Each row is a point on a landscape with many valleys, with its height.
A ball rolls from a point to the lowest of its 2 nearest points, and stops where none of them is lower. Distance is the straight distance between rows; heights are no part of it.
pado h=496: [  9  -7  28 -19  -8  11 -19   9  -5  -2 -13  -5 -32   4  23   9   6 -18
   5  25  15  -8 -16 -15   5 -12  15  -6  16  -9  36 -17 -22 -12  -6   2
 -17   4   8  -3  -4  16  22]
voz h=580: [-41 -11  -5  18  14  34  -5  12  32  -2 -15   0  -6 -11  29  -1   6  -2
   1  10 -10  11  -9  -2  15  12  22 -35  -9  -9 -22  -7  -7   3  -6   8
 -12   5  10  -2 -27   6  26]
tesu h=248: [-20  -1 -18  15  15  16  27  11  21  -3 -21  -9   4  14  -6  -6   3  27
 -14   5   9  22  -1  30  16   9   5 -20 -15  -1 -20  -5   0   9  -6   4
  -2  -1   5  -3   2 -11   7]
dafub h=527: [  9  -4  31 -13  -5   6 -13   5  -1  -2   8 -13 -16   0  30   2  -1 -18
   9  14   4  -1 -22 -20   2  -1   6  -6   9  -3  33  -7 -19 -11  -2  -3
  -7  -1  18 -13  -9  -1  12]
porim h=561: [ 11  -6  25   3   1  -1 -13   3   5   2  20 -14  -5  -8  26  11 -14 -17
  19   6  17  10 -36  -9  -7  -2   1   4  14 -12  33   1 -13 -18   2 -12
   5  11  17 -19 -13  -4   8]
fav h=748: [-31  -4   2  -9   8   7   4  -3  10  -5  -2 -14   4  -5 -13 -25  13   7
 -30  14 -32   5  29  26  21 -11  -2 -29 -23   6 -17 -15 -17  18 -10 -18
 -12 -20  -5  17   6   8  -1]
bilos h=299: [ -9 -14  13  -5  -5 -24 -27 -22 -11  12  50  -3   7 -24  -1 -10  14 -20
   2 -11 -35  -8   7 -14   2   1  -5   2   0  10  -9  12  -7  11  10 -12
  14 -18 -13   4 -14   8 -11]
nofu h=422: [ 18  10  25 -34 -21   6  -1  -1 -21 -12  -5   2 -11   2 -15   4  -5 -30
  -3   4 -18 -19  35  -3   0   6 -20  -4 -15   7  28 -22   8 -20   2 -11
  -6 -15  13  15   8  11 -28]
fimak h=728: [ -3 -10  10 -10  -1  -8 -12  -7  -2  13  16 -13 -12  -2  -3 -10  20   3
  -9  11  -9  -2   5   2  11  -9   5  -5   6   5   0  -1 -14  13   2  -9
  -2 -12 -12   2  -1   9   4]
ler h=743: [ -3 -14  31 -22  -2  -8 -20 -10 -11  12  27 -12 -17  -6   9 -19  29  -8
 -14  20 -18  -3   0  -7  17 -12   6 -11   8  15   5  -7 -31  14   3 -11
  -3 -20  -5   2  -2   8   0]
dufa h=656: [ 28   0   6 -11  -5 -19  -2  -8  -4  13  12 -10 -16   8 -25  10  -3   7
   1   3  23  -5  -2  19   2 -11  -3  16  13  -3  19  -4  -4  -3  18 -19
   2  -2 -11  -1  10   9  -5]
Zisab h=300: [-30  -6 -25  27  10  13  20  10  20   0 -17   5   4   3   2  -7   8  22
 -14  -3  -7  20   5  13  12  10  10 -15 -10   1 -39   2  11  18 -10   7
   1   1 -13   4  -6  -4  11]
gegi h=119: [-26 -14   7  11   8  10 -27   3   6   0  18   8   2 -23  49  -8  14 -21
  10   0 -24   4 -22 -39  -3   9  20 -13  10  -2 -17  14 -16   6  -8  16
  -3   6  -1  -9 -30   2  22]
fanid h=211: [ 10  13 -10  -3  10  -9  26  -2  -2   4  -4 -12   1  23 -37 -14   1  36
 -20   3  16  16  14  36  10  -8 -10   4  -6  19 -10  -2  -5  14  10 -13
   3 -10  -5   2  26 -17  -8]
ziba h=715: [-16  -4 -21   0  -3   3  -9  -6   9   3  -6   0   6 -11 -40   8  -8  -1
  -7  -8 -20 -14  33  26   3  -7  -6  -1 -15 -14 -14  -8  12   9   7 -11
  -9  -5 -22  20  -3  30  -3]
Geg h=608: [-28  -8 -15  25  11  29   4  15  31  -6 -24   8   1  -3  21   9  -3   5
  12   2  14   7 -18   7   6   9  22 -23  -5 -15 -16  -4   8  -8  -6  15
   0  20  11   1 -21   6  21]
Vab h=255: [  9  14 -19  10   8   4  36  10   2  -4 -30  12   4  19 -14   8 -10  29
   1   7  43  14 -21  22  -2   1   5   4   3  -5  -4   3   9 -11 -10  18
   3  20   6 -10  21 -15   0]
vatod h=456: [  4   3 -16   7 -13   2  -9   2  -2  -9 -17  23  17 -15  -5  20 -24 -18
  16 -23   6 -23   6 -16 -26  -4  -2  22  -2 -14  10   5  27 -15  -1   7
   0  22  -6  13  -2  15   0]
zate h=176: [-10  -7   2   9   4 -16  -5 -10  -5   3  36  -2  17  -7   5 -23  17  12
  -6 -13 -27   8  -4 -16   1   9  -1   2   2  21 -25  20  -5  22   1   2
  13 -12 -11  -4  -6 -16  -8]
danu h=732: [-19  -3  -2 -13  -3   5  -8  -7   6  -3   0  -7   4  -9 -32  -7   2  -4
 -16   3 -29 -10  36  25  11 -10 -12 -16 -21  -3  -9 -16  -1   8   2 -15
 -11 -16  -8  20   5  19 -10]
Pagu h=813: [-10  -2   5   7   1  -5 -10  -5   2  -5  31  -4  23 -18  24  -2 -12 -24
  15 -22 -27   2 -12 -24 -16  23  -9   0  -9   7   4  16   7  -8   3   1
   9  -2  15 -12 -21 -20  -7]
dibo h=777: [  8  10   7 -18 -13   9   0   6  -8 -12 -26   6  -5   7  -3   4  -8  -9
  -1   4   2 -16  13 -10  -6  -1  -5  -3  -4  -1  20 -14  10 -12  -8  10
 -13   0   9   7  13   3  -3]
tanat h=332: [ -5   4 -30  30  17  -6  36   3  11   7  -4   6  10  13 -17   3   4  41
  -8  -9  23  35 -12  32   5   6   2   5  -1   4 -35  12   9  13   4   3
  16   8  -9  -8   6 -19  -5]
Guluf h=353: [-23  -2  -3  -8   0  32  -1  12  18  -7 -33  -5  -9  -1 -10   0  -1  -3
 -10  16 -11  -6  20  18  11  -3   5 -30 -16 -12   1 -23  -1   1 -10   5
 -24  -3   4  11  -4  19  12]
bora h=572: [  0   8 -21  17  -8  -9  11  -1 -14   2 -18  25   2   9  -4  -1   8  22
  -3 -11   1  -1   4 -22  -6  -7   9  19  17   5 -30  17  21  17 -16  20
   4  13 -33  10  15   1   6]
Vitin h=156: [ 10   8   6 -10   1  -9  14  -3 -13   6  -3  -9 -12  20 -21 -24  16  27
 -26  15   5   7  12  12  15 -13   1  -1   5  26  -7  -5 -10  20  -3  -9
  -1 -13 -14   8  29  -9  -3]
natef h=763: [-25  -8   8  -9  10   9   3   2   6   2  -3 -13  -6  -1   7 -28  26   8
 -28  24 -21  13  10   9  22  -5  11 -27 -10  14 -15  -9 -26  24 -14  -7
 -12 -18  -4   4   2   0   7]
mol h=590: [ 15  -7  16   8  11 -18   7   2   1  15  23 -23 -20  13  14  -4  21  23
   3  23  31  27 -38   7   8  -3  20   1  26   1   6   6 -24   9   0 -11
   9   5   0 -21  -1  -8  13]
Difa h=563: [ 15  16  10 -17 -11 -14   7 -15 -25   2   9   7   2   9 -26 -19   1   6
 -16  -5 -13 -14  30  -4   5  -7 -19   9  -2  23  -6   3   6  12   4  -5
   7 -15 -10  13  27 -12 -28]
mav h=254: [  9  -9   5  -1  -6 -26 -19 -20  -8  12  42  -7   5 -14  -6   1   2 -11
   7 -16 -16  -8   1  -8  -6   1  -9  17   6   5   5  12   1   4  17 -19
  13  -9 -13   1 -11   5 -12]
Petog h=179: [  3  -3  16 -15   4   5  -4  -5  10  -4  14 -25   3  -3 -11  -1  -4  -9
   1   1  -9   3  10  21   4   9 -13 -14 -18   3  20 -16 -11  -8  17 -14
  -5 -17  22  -6  -7  -6 -10]
Pog h=637: [-13  -6 -20  26  11  12   1   5  26   1 -13   6   2  -6   3  19  -8   8
  14  -2  21   4 -16  19   1   2  15  -4   0 -23 -12   0   9  -8   2   6
   5  21  -1   1 -16  15  14]
benot h=449: [  0  -4  -8  13  -1  -2   9   9  -4  12 -16   5 -21  15  14  -1  24  19
  -7  16  16  15 -12 -10   8  -9  23   3  21   1 -12   5  -3  15 -17  10
   0   9 -18  -2   7   4  22]
Zudug h=419: [ 21  24  -2 -11   3   6  24   5 -12 -19 -13   4  20  12  -4   4 -25 -13
   6 -11   0  -3   8   0 -22  18 -34   5 -21  10  19   2  15 -24   2   3
  10  -7  38  -8  14 -31 -28]
zim h=486: [  5   7  19 -12  -8   0   6   8 -17  -7  -2   2  -3  11  28 -16   6  -3
  -5   9  -5  -4 -11 -36  -1   6   0  -3   8  17   7   4  -9   3 -16  17
  -4  -7  14 -11  12 -23  -2]
Dev h=180: [ -3  12 -25   8  14  11  32  10  10  -8 -27   3  13  19 -18  -1 -13  27
 -10  -3  19  12  -1  29   3   8  -8  -7 -12  -1 -14   0  10   0  -5  15
   1   2  13  -5  14 -19  -6]
gugat h=581: [ 11   3  12 -22 -14 -16  -5 -14 -23  10   8   4 -14   6 -22 -11  13   5
 -18   7  -8 -15  21  -2  13 -21  -4   6  10  14  -1  -2  -3  12   2 -10
   1 -13 -23  17  20  10 -12]
degu h=187: [-26  -7  12  10  11  21 -11  12  19  -6   8  -2   4 -11  50 -10   5 -10
   7   5 -11  13 -30 -28   3  19  21 -23   2   0  -7   6 -18   2  -7  19
  -7   5  19 -16 -26 -12  21]
figug h=494: [  7  -6   9 -16  -8  10 -17  -1   9   1  -4 -14 -13  -5 -21  16  -5 -13
   5   9   0 -13  19  21   4  -7  -3  -7  -8 -17  23 -26  -5 -10  12 -14
 -15  -6   1   9  -6  29   2]
nese h=558: [ 19   7  24 -33 -25  -5  -4  -6 -31   0 -10  13 -28  10 -16  -5   8 -13
 -16  14  -4 -26  27 -14  12 -19  -6  -1  10   9  17 -15  -2  -3  -5  -3
  -8 -13 -10  17  25  14 -14]
ladu h=840: [  4   2   6  -4   0   5  -2  -1   5  -8   7  -5  12  -4   6  10 -18 -18
  14 -13  -3  -2  -3  -3 -12  12 -13   1 -11  -2  23  -1   7 -18   4  -2
   1  -1  21  -8  -8 -10  -8]
gipi h=549: [ -8   0 -22  15  -6   0  -1   3  -4   3 -26  23  -2  -1   1   7   6   8
   3  -8   5  -8   4 -16  -6  -8  14  13  12  -9 -19   9  18   8 -13  18
  -3  16 -27  13   1  16  16]
lam h=379: [ -2   7 -18  21  10  -4  35   9   5   4 -11   3   1  20  -3 -10  13  39
 -14  -1  16  31 -10  10   8   4   7  -2   6  12 -28  11   7  19 -11  12
  10   5 -11  -6  15 -24   2]
til h=545: [ -3  -9 -23  24   6 -22  -6 -12   6  17  23  -1   2  -7 -13   5  13  19
   2 -14  -2   9   1  12   2  -2   6  18  11  -9 -30  15   7  18  15 -11
  13   6 -33   4 -13  15   5]
kuv h=460: [ 14   3  13 -29 -18  12  -9   3  -8  -9 -19  -2 -14   3 -28  12  -6 -18
  -4   8  -5 -21  32  12   4  -5 -11  -5  -8  -7  26 -29   5 -13   4  -6
 -17 -10   4  17   8  27 -12]
vilam h=793: [-17  -7  15  -1   6   1 -14  -3   6  -3  34 -10  15 -15  30 -16   5 -16
   4  -3 -28   7 -14 -25   1  21   0 -15  -8  12  -1   7 -12   5  -1   5
   1 -13  18 -14 -20 -18   0]
vorav h=693: [ -5   3 -36  11   0  -1   2  -1   9   6 -14  12  12  -3 -38  14 -12  11
  -2 -17   0  -9  20  21  -5  -4  -2  17  -6 -14 -23   4  23   9   7   2
  -1   9 -27  19   2  21  -1]
Pezi h=738: [  4   6  -9  -5  -7  -6  -1  -8  -3  -1  -2   5  10  -1 -21   3 -10  -2
   0 -14 -11 -12  19   3  -4   1 -12  10  -7   0  -2   2  16   1   5   1
  -1  -4 -10  10   8   4 -10]
pubug h=539: [  6  11  -2 -12  -3 -18   3 -18 -12   1  20   2  17   1 -33 -15  -4   4
 -12 -17 -22  -5  30  11   0   3 -27  12 -15  22  -9   6   9   9  17 -11
  14 -20  -4  12  14 -16 -32]
vago h=595: [ -6   1 -18  19  -4 -11  15  -1 -10  11  -8  16  -7   9  -4  -9  24  27
 -16   0  -7  14   8 -11   6 -10  12  11  16  13 -38  16   9  32 -17  10
   6   4 -37  10  13   2   6]
Sal h=557: [ 17  -1  16  -5  -2 -10   5   6  -8   7   3 -10 -21  16  14  -6  14  14
  -2  17  24   8 -24 -11   6  -6  15   1  23   7  14   4 -16   3  -7   2
  -1   1   0 -13  12  -7  13]
Bagif h=717: [  9  10 -25   3   2  -7   7  -7   2   2  -1  12  22  -1 -36  14 -21   6
   2 -24   4  -7  16  19 -12   3 -15  24  -5  -4 -10  10  20   2  17   0
   5   0 -12   8   7   2 -14]
Poror h=707: [  1 -11   6  -8   0 -14 -14 -15   4  12  26 -20  -2  -6 -26   0   8   4
  -4   0  -9  -3  17  26  10  -7  -7   2  -6  -2   4  -8 -10   7  20 -25
   1 -15 -13   6  -5  14  -5]
vali h=368: [ 16  14 -17   4   0  -2  18   3  -2  -7 -18  17  19   5 -12  15 -25   6
   9 -15  26  -4  -6   6 -18   0  -9  20   1  -6   6   8  19 -13  -1  11
   5  16   5  -2  17  -9 -11]
pebup h=115: [-20  -9   9   0  -8  13 -21   7 -12 -10 -12  24   0 -18  47  -3   6 -28
   7   2 -18 -14 -12 -56  -9  -1  18  -4  12  -1  -4   9 -10  -3 -24  26
 -11   8   3  -2 -13   2  21]
bapuv h=797: [ 30   9  11 -21 -14   7   8   9 -10 -12 -22   1 -13  10 -13  15 -18 -12
   5   5  21 -13   7   5  -7  -4 -10   6  -1  -4  38 -19   7 -20   2  -1
  -9   4  14   4  16   8  -9]
sase h=573: [ -1  -1 -24  21   4 -19  10  -6  -1  14  10   6   3   5 -15  -4  17  29
  -9 -12  -3  15   5   6   3  -4   4  18  11   7 -34  17  10  26   2  -2
  11   3 -35   8   7   2   1]
Vot h=195: [ 14   7 -20  12  16  -8  23  -6   7   1   8   6  18   0 -15  17 -22  13
  10  -6  38  20 -32  32 -14   4 -11  24   5 -12   0  15   2 -20  13  -3
  18  19   7 -26   7 -17 -16]
tufeb h=523: [ 21   6  28 -10  -5  -6  13  15 -18  -6  -2  -6 -14  20  34 -11   2   7
   0  18  24   6 -32 -31  -2   0   9   0  20  15  20   7 -18  -4 -15  10
  -3   2  19 -22  17 -27   5]
Zibur h=253: [  1   4   7 -13  11  21  11   6  18 -14  -9 -23   6   6 -14   4 -15  -2
   2   5   4   6   5  35   2  13 -16 -25 -25  -5  20 -19  -9 -14  12  -2
  -8 -12  37 -12  -5 -11 -10]
vovo h=384: [-17 -13 -13  19   3  -8 -29 -11  10   5  27   2   7 -23  11   5   1 -13
  16 -18 -21  -6  -1 -10  -5   6   6   3   2 -12 -19  14   8   2   9  -1
   5   7 -16   2 -28  15  10]
zav h=175: [ -6   4   9  -6 -19   6  -6   7 -22 -15 -22  26   4  -6  36  -4  -2 -19
   6  -4 -14 -19  -3 -59 -14  -1   7   5   7   5   0   7   4  -6 -26  25
  -8   3   8  -1   6 -10   3]
pase h=416: [ 13  14 -20   1  -6   4   9   4  -3 -12 -21  24  28  -6 -16  20 -35 -14
  13 -24  11 -17   9  -2 -30   4 -15  24  -8  -5  12   5  29 -18   3   7
   4  15   8   5   7   0 -16]
nari h=336: [  9  23   9 -18  -9   0  12   0 -19 -14  -9   5   9  10  -6 -15  -4  -8
 -10  -1 -19 -12  24 -14  -1   9 -25  -3 -16  17   2  -2  12  -3  -3   8
   1 -16  18   6  21 -23 -24]
sazub h=491: [  7   3  -2   1 -20   8 -10   8  -9 -12 -33  23   1  -5  10  16 -14 -14
  11  -6  15 -24   1 -27 -18 -12   7  15   7 -14  19  -2  13 -15 -15  12
  -7  20  -2  11   4  15  12]
Fiv h=355: [  9  17  -4   2   5   8  24   9  -3 -21 -16   6  24  10  13   1 -24   0
  10 -12  15   4 -15  -5 -17  13 -17   2 -11   2  13   7  12 -23  -9  17
   6   8  35 -17  11 -35 -13]
Pilon h=428: [  0  -3  -7  -2  -7  18  -8  10   0   4 -44   8 -25   5  -3  15   3  -1
   2  20  21 -14   5   2   3 -19  21  -2  10 -21  12 -18   2  -4 -13  10
 -18  15 -11  15   1  34  27]
takik h=108: [  7  -1  24 -19   4  -8   7   0 -11   9   4 -22 -20  18  -9 -32  24  20
 -27  29   4   7   8  16  21 -14   4 -12   2  30   3 -17 -28  19   0 -17
  -4 -20  -2   3  20  -8  -1]
tinav h=468: [ 16  17  -8 -11   0   2  13  -4 -10 -12  -1   4  22   2 -20  10 -24 -18
   5 -20 -13  -8  23   7 -21  19 -34  11 -24  11  15   2  20 -18  14  -7
  10 -10  24  -2   4 -15 -31]
toduv h=192: [ 15  -4  -1   6  -1 -21  -9 -11   0   7  30  -5  10  -8  -1  11 -14  -9
  14 -20   3   1 -14  -2 -14   4  -9  24   9  -4  10  16   6  -7  15 -15
  14   2  -5  -8  -6  -4  -8]
Mavo h=628: [ 24   1   1   0   1 -13   4  -1   1  10   3  -7 -12   6 -14  19 -10   9
   9  10  39   4 -22  22  -3 -10   4  14  16 -16  21  -1  -4 -14   8 -12
   2  14  -4  -9   9   7   4]
gib h=251: [-17 -18 -14  38  12   6   0  11  12  11  -2  12 -18  -5  43   5  31   9
   6   6   7  26 -27 -15   9   3  33  -8  17  -9 -34   9  -2  19  -9  10
   9  18 -14  -7 -26   7  28]
Gev h=50: [-18 -17  11   0   0  10 -35   0  -5   2   7  14 -11 -23  39   4  14 -32
  11   6 -22 -11 -11 -40  -2  -7  20  -4  16 -10  -3   6 -17   0 -10  12
  -8   6  -5   1 -23  19  25]
kago h=420: [ 12  11  26 -21 -18 -10   3  -5 -28  -6  13   5   1   0  14  -7  -4 -27
  -1  -1 -24 -15   9 -34  -5  11 -17   1  -7  21  20   1   2 -12  -3  -5
   6 -14  18   2   4 -18 -26]
suv h=260: [ 15  17   2 -17   9  -2  22   0  -4  -7  -7 -17   1  22 -34 -23  -2  22
 -20   7   7   6  21  35  10  -2 -22  -5 -18  21   2 -11  -7   6  12 -12
   2 -19  13   1  26 -24 -18]
faneg h=316: [-15   3  -1  -8   8  31   8  13  22 -13 -27 -16   3   7 -14  -4 -11   2
 -11  10  -7   1  18  28  10   6  -7 -34 -26  -8   4 -26  -3  -4  -2   4
 -21  -9  22   1  -3   1   1]
nulef h=469: [  0  -9 -22  21   4  -4 -26  -5  14   7   9   6   4 -16  -1  24 -12 -11
  22 -15   7 -13  -5   6  -9  -5   7  16   6 -28  -5   5  14  -8  13  -9
   4  22 -16   9 -22  32  13]
dutal h=48: [ -5  -1  22 -19   9  -2   4  -5  -3   1  12 -24   0   5 -11 -36  16  13
 -26  17 -18   6  16  24  19  -7  -9 -20 -17  23  -1 -21 -26  14   4 -20
  -3 -28   9   5  11 -14 -10]
Rolu h=288: [ -3  11  -1  -7   2   4  10   3   1 -12  -6  -3  16   8  -3 -13  -6   3
  -6  -6 -11  -1  10   2  -1  13 -15  -9 -17   8  -2  -2   7   0  -4  11
  -3 -11  16  -3   7 -23 -10]
Biv h=295: [  2  14  -7   5  -7  13  10  12  -3 -24 -28  17  24  -1  14   6 -28 -14
  12 -14   8 -13  -2 -21 -24   9  -9   3 -12  -2  15   3  22 -22 -13  19
   0  14  26  -2   5 -18  -5]
gid h=683: [ 23  -2  15 -19  -3 -15  -5 -12  -5   9  19 -21 -11   5 -36   0   1   4
  -5   4   8  -4  18  32   7  -6 -11   7  -4   6  21 -15 -12   0  27 -31
   0 -18  -2   3   9   5 -16]
Pir h=759: [ -2  -9  32 -21  -2  -5 -16  -9  -6   4  34 -18  -2 -10  14 -19  17 -15
  -6  10 -22  -2  -1 -11   9   6  -3 -14  -5  16  15  -6 -24   7   6 -12
   1 -24  14  -5  -8  -6  -9]
baren h=274: [  6  10 -27  17  19  -9  34  -4   7   4   1   5  13  11 -24  10  -7  35
   0  -4  35  28 -22  40  -2   5  -3  13   3  -4 -18  14   4  -5  11   3
  16  11   0 -19  10 -20 -12]
Zat h=521: [  4  -2  -7  10  -9  -1  -9   5  -3   1 -20  16  -7  -1  13  13  -3   2
  11  -2  17 -10 -13 -20 -10 -14  14  15  18 -15   4   6   9  -8 -11  12
  -2  22 -15   5   0  16  20]
tad h=113: [  0  -1  20 -21   6  -1  -1  -9   0  -2  21 -26   7   1 -18 -19   5   1
 -13   4 -17   4  21  27   9   6 -20 -15 -25  18  10 -18 -17   1  17 -23
   0 -29  21  -2   1 -15 -20]
tafop h=555: [-28  -8   1   5   8  24 -15   4  27  -2  -3  -9  -2 -10  10   0  -1  -7
   5   5 -13   2  -2   7   8   8  10 -26 -13 -11  -4 -11  -6  -2   1   5
 -15  -1   9  -1 -22   9  17]
bavir h=235: [  5  12   0   2 -21  -2   2   5 -21 -17 -21  23  17  -5  21   4 -22 -18
  13 -20  -6 -20   2 -49 -24   4  -6  19  -1   5   7  10  21 -14 -16  13
   0  10  12   2   9 -15  -8]
noro h=177: [ -3 -11  -1  27   6 -11  -5   4   7   0  26   4   6  -9  42  -4   6   3
  16 -13   2  16 -42 -30 -11   8  14  10  22  -3 -16  26  -2   6  -6   9
  16  18  -5 -19 -21 -10  11]
mema h=344: [-15 -19  -1   8   3 -14 -35 -16   1  14  42  -4  -2 -25  13  -3  19 -13
   7  -3 -29  -5  -1 -13   4  -4   8   0   8  -6 -19  12 -10  11   9  -9
   7  -2 -21   2 -27  22   9]
Tivi h=526: [ -8  -6   0   1   4  16 -14   0  21  -1  -4 -13  -2  -8  -8  14 -11  -9
  10   0  -2  -6   6  19   2   3   2 -15 -13 -19  11 -17  -3 -10  10  -4
 -12   1  10   3 -16  19   8]
zolok h=236: [ -8  -2  -3   2   6  -8   2  -7   7   0  18 -10  16   0  -6 -15   2  10
  -5 -10 -14   8   3   4   3  12 -10  -3  -9  11 -11   8  -1   8   6   0
   6 -13   3  -4  -2 -19  -9]
res h=534: [ 11  -5  25 -29 -21  -3 -14  -3 -32   2  -9  16 -29   1   8   0  15 -20
 -10  17  -6 -25  10 -33   7 -22   6   3  21   2  14  -7 -14  -5 -13   7
 -11  -7  -9   9  12  16   2]
Tor h=511: [  4 -10 -27  22   9 -18 -16 -11  12  20  19  -2   2  -9 -17  21   1   8
  13 -14   8  -2   2  23  -1  -6   5  22   6 -24 -19   8  11   5  23 -19
   8  13 -30   9 -19  31   7]
vazaf h=453: [  5   4  14  -9 -10 -13  -1  -7 -16  -3  14   1   5   3  10 -13   2  -5
  -1  -3 -15  -6   1 -27  -1   5 -10   4   2  17   5   8   0   2  -3   4
   4 -13   6  -3   9 -17 -13]
nopit h=314: [-19 -18 -21  42  15   3   5   8  23  17   0   2 -16  -4  22  10  24  16
   7   7  12  29 -15  14  19  -1  26 -11   5 -15 -36   0   5  17   3  -5
  10  14 -16  -3 -23  15  24]
Liri h=382: [ 23  21  23 -26 -21  -6  11  -5 -31  -7   0   7  -4   8  -6  -2  -6 -24
  -5  -2 -18 -18  28 -19  -6  10 -26   4 -12  18  23  -5  10 -17   2 -11
   5 -14  17  10  13 -10 -35]
gar h=430: [ -8 -12 -18  27  12  -3 -19  -8  23   6  25  -2  11 -22   7  19 -13 -11
  23 -20   1   0 -15  10  -8   7   4   8   0 -24 -13  12   9  -9  18 -10
  11  18  -4  -4 -29  15   7]
Vasin h=776: [-26  -9  25 -14   9   8 -15  -5   7   0  28 -17   9 -17  21 -22  16 -16
  -9  10 -33   6  -2 -10  13  13   1 -30 -15  13  -4  -6 -26  10  -1   0
  -9 -20  20  -6 -14  -8   0]
kuzu h=593: [ 25  -2  18  -2  -3  -7  -9   2   1   5  10 -11 -13  -3   8  19 -18 -13
  17  11  34   6 -33   4  -8 -12  -2  15  17 -18  38  -2  -8 -26   5 -18
   5  19   8 -14  -1   3   2]
zupo h=758: [ -9  -1  -1  -5  -8   3  -8   0  -2  -3 -11   6   0  -3   3   0  -1  -6
   2  -3  -9 -12   7 -13  -1   0   2  -2   1  -5   1  -1   8  -2  -9  11
  -7   1  -5   5   0   7   6]
teraf h=110: [ 17   2 -11   8   8 -18   8  -9   5   7  23  -3  11  -1 -17  16 -17   7
  12 -15  25   9 -19  23 -13   2 -11  26   9  -9   7  16   4 -11  18 -13
  15   7  -2 -14   3  -7 -11]
Mel h=819: [ 21   6  13 -14  -2   4   4   3   1  -8  -3  -9  -3   7  -2  11 -17 -11
  10   2  16   0  -6  10  -8   4 -12   0  -4  -4  34 -10  -3 -21   5  -6
  -2   0  21  -9   5  -6  -8]
far h=833: [ -6  -3   0  14   8   4  -5  -2  15  -8  21  -3  24 -15  20  10 -25 -20
  22 -22  -4   8 -21  -8 -19  15 -10   2  -8  -7  13  12   7 -20   6  -3
  11   8  22 -17 -21 -16  -4]
Muva h=509: [  2 -12  11 -13  -7   3 -19   1 -15  10 -13   6 -33   1   6   5  21  -8
  -6  23   0 -14   5 -14  11 -23  15   2  21  -7   8  -6 -13   3 -10   3
 -13   1 -19  10   1  27  21]
Nani h=464: [ 12  -3  11 -12  -6  16  -7  14   1  -4 -34  -3 -31  11  10  16   1  -4
   6  26  31  -6 -13   0   3 -17  17  -6  13 -17  32 -22 -13 -14 -11   7
 -18  14   5   2   2  20  26]
Fodes h=479: [ -7 -11  -3   3  -1   3  -3   5  -3  16 -15  -1 -26   8   7  -2  28   9
 -15  23   2   8   5   0  18 -17  21  -4  15  -3 -10  -7 -13  17 -13   1
  -9   0 -22   7   0  20  24]
valo h=667: [ -9  -2 -38  28   5   1   2   5  15   3 -17  19  13  -7 -11  17 -10   9
  10 -18  15  -4   0  14  -7   3  11  13   1 -19 -25  10  25   0   4  10
   8  23 -19  13 -10  18   9]
natu h=508: [  6  17 -12 -10   4  -3  11 -10  -7  -8   7   3  25   3 -33  -2 -18  -3
  -5 -22 -19  -4  32  19  -9  13 -34  11 -23  14  -3   4  17   0  18  -5
  10 -20  12   3   9 -18 -31]
vupet h=389: [-21  -7 -11   7   4  32  -7  13  21   3 -40  -1 -17  -1   1  13   2  -1
   2  20   9  -4   7  15  12 -10  21 -22  -5 -22  -1 -22  -2  -1  -9   6
 -18   9  -1  12 -13  30  26]
Tipu h=417: [ -3   3  -6  12   3  -1  25  11  -5   7 -16   1 -12  21  10 -16  24  29
 -19  15  10  23  -5  -5  12  -2  16  -8  12  16 -21   4  -2  25 -20  13
   1   0 -13  -3  18 -13  12]
Tus h=109: [ -4  -9   0  15   2 -15  -9  -5   2   2  33  -1  12  -9  25 -10   8   1
   9 -15 -14   8 -22 -27  -8  11   5   9  13   8 -15  24  -2  11  -1   4
  13   0  -8 -13 -17 -11   2]
kunet h=185: [-14 -16   0  22   9   3 -15   8   6   5  13   6  -9  -9  48  -3  21  -2
   7   4  -6  13 -30 -31   0   4  27  -3  20  -6 -22  18 -13  13 -10  15
   3  14  -9 -12 -26   3  24]
pak h=315: [ 26  18 -13   0   1  -5  28   5  -8  -5 -21  14   5  13 -14  14 -23  17
   9   3  46   4 -23  13 -14  -8  -4  19   9  -6  12   5  10 -19  -4  10
   3  22   5 -12  30 -15  -8]

Call two points neighbours if one is among the 2 nearest of the other. Go from one point of each pair to the other, from neighbour to neighbour, staying as low as possible. Name the highest point that can't be avoided.
Tus, teraf: gugat
Gev, Tus: kunet
Dev, teraf: lam

Where does a ball stop that starts at each point below?
Pir: dutal
Tor: teraf
vago: Dev
valo: Liri
gugat: teraf
Nani: dutal
pubug: Gev

For each start below, name every point that the ball comes to, in order.
til: Tor nulef gar vovo mema bilos mav toduv teraf
Pagu: vilam Vasin Pir ler fimak Poror gid dufa Mavo kuzu porim dafub pado Nani Pilon vupet Guluf faneg Zibur Petog tad dutal
Difa: pubug natu tinav Zudug Fiv Biv bavir zav pebup Gev
